Points on a hilly landscape, in no order, each with its height.
A climber steps from a point to the highest of its 6 nearest points, and stops where none of them is higher. Distance is the straight distance between rows; heights are no part of it.
tava: [ -3  21   0 -27  19   2 -41   9]  (h 59.6)
Vapa: [ -7 -19  -3  17 -13  -7  20 -12]  (h 55.2)
Sagap: [-21  23 -20 -19  -7 -30 -39   5]  (h 69.9)
fako: [ 2 20 -5 -6 -8 -9 -5 10]  (h 74.4)
soti: [  2 -29  12  15   9  16  17 -14]  (h 61.3)
lodud: [ -5  13 -12   3 -24 -20   7   5]  (h 66.9)
dazus: [  7 -23  13   6  14  24  16  -7]  (h 63.1)
dufuz: [  1  -7   0   6 -10   3  18   1]  (h 7.7)
gimam: [  2  22  -5 -11  -3  -7 -13  11]  (h 71.0)
pefo: [  8  20   6 -20  19  13 -23  11]  (h 64.0)
Pif: [ 3  5 -2  0 -5  3 10  7]  (h 49.6)
Gusa: [  5 -34  16  17  19  20  13 -18]  (h 64.5)
supe: [11  0  9 -6  9 21  8  7]  (h 54.8)
mobe: [  1  11  -6  -3 -11  -6   6   9]  (h 62.2)
roke: [ 11  18   5 -16  14  12 -15  15]  (h 65.2)
Saf: [  6 -21  12   8   8  19  18  -5]  (h 59.4)
Kat: [-10  25 -14 -15  -5 -22 -27   8]  (h 53.5)
Daka: [ 11  12   6 -11   8  16  -1  12]  (h 62.7)
zosus: [ -7 -35   2  34  -3 -14  15 -27]  (h 69.8)
Mubo: [  1   6  -3   2 -10  -1  12   3]  (h 45.0)
vonim: [  5  22  -2 -15   5  -2 -17  12]  (h 69.5)
dipuv: [ -3  23  -9 -12  -5 -14 -19  10]  (h 66.7)
zimub: [-11 -32  -4  32 -13 -22  20 -26]  (h 70.9)
bam: [ -1 -30   6  21   2   4  18 -17]  (h 72.0)
Kotud: [  6  15   0 -10   2   4  -5  10]  (h 67.4)
Duzol: [  6 -10  11   2   6  19  15   1]  (h 50.1)
luref: [ 12   8   7 -12  12  22   2  11]  (h 58.8)
Vela: [ 5 -2  4 -1 -3 10 12  4]  (h 31.4)
nebon: [  4  20   4 -25  21  10 -33  13]  (h 61.0)
gikir: [ -8 -29  -2  26 -11 -12  20 -20]  (h 73.2)
Dobo: [  2 -38   9  30  12   2  12 -26]  (h 66.1)
Romem: [ -2  10  -8   1 -17 -11   9   6]  (h 70.1)
visof: [ -7  23 -14  -3 -20 -23  -6   9]  (h 54.6)
dabon: [-13  21 -11 -22   5 -16 -42   6]  (h 55.0)
nokun: [ -3 -14   1  11 -11  -1  20  -6]  (h 73.3)
vupof: [-11 -22  -6  22 -22 -17  23 -15]  (h 70.6)
zos: [-10  27 -18  -9 -15 -28 -21   7]  (h 37.4)
bobuz: [-11  19  -4 -28  14  -3 -44   6]  (h 56.4)
moz: [  1 -26   7  15   6  13  17 -12]  (h 47.3)
vubu: [  8 -39  17  24  27  18   8 -26]  (h 64.4)
zif: [ -8 -12  -5  14 -20 -10  22  -7]  (h 71.8)
boriv: [ -7  -2  -8  10 -23 -14  21  -3]  (h 79.4)
leve: [  7  20   1 -16  10   7 -17  11]  (h 68.0)
Katen: [ 11  17   5 -13  10  12 -10  13]  (h 65.6)
lemoz: [ -3  21  -4 -22  12  -4 -34   9]  (h 61.8)
Sina: [  3  23   0 -21  15   2 -31  11]  (h 64.9)
lubi: [ 6  6  3 -5  0  9  6  9]  (h 55.6)
Sene: [ -2  22 -10  -5 -14 -18  -8  10]  (h 71.9)
neri: [  6 -37  13  26  17  11  12 -24]  (h 65.0)
pob: [ -1 -18   3  12  -5   4  20  -8]  (h 3.6)
nunud: [  4 -18   6   8   2  13  18  -5]  (h 25.0)
Ratim: [11 -3 11 -7 12 24 10  6]  (h 52.7)
tese: [ -4   1  -4   5 -18  -6  16   2]  (h 78.2)
Vap: [ -5 -26   4  21  -7  -1  20 -17]  (h 37.9)
zor: [-10  23 -10 -19   0 -17 -35   7]  (h 56.9)
Zomi: [ 4 10  0 -8 -4  3  6 10]  (h 61.5)

Where does a climber stop that starts at each point below?
Ratim -> fako
Vapa -> boriv
tava -> fako
bobuz -> fako
zos -> fako
dufuz -> boriv
nunud -> bam
Duzol -> bam
vubu -> bam
Saf -> bam
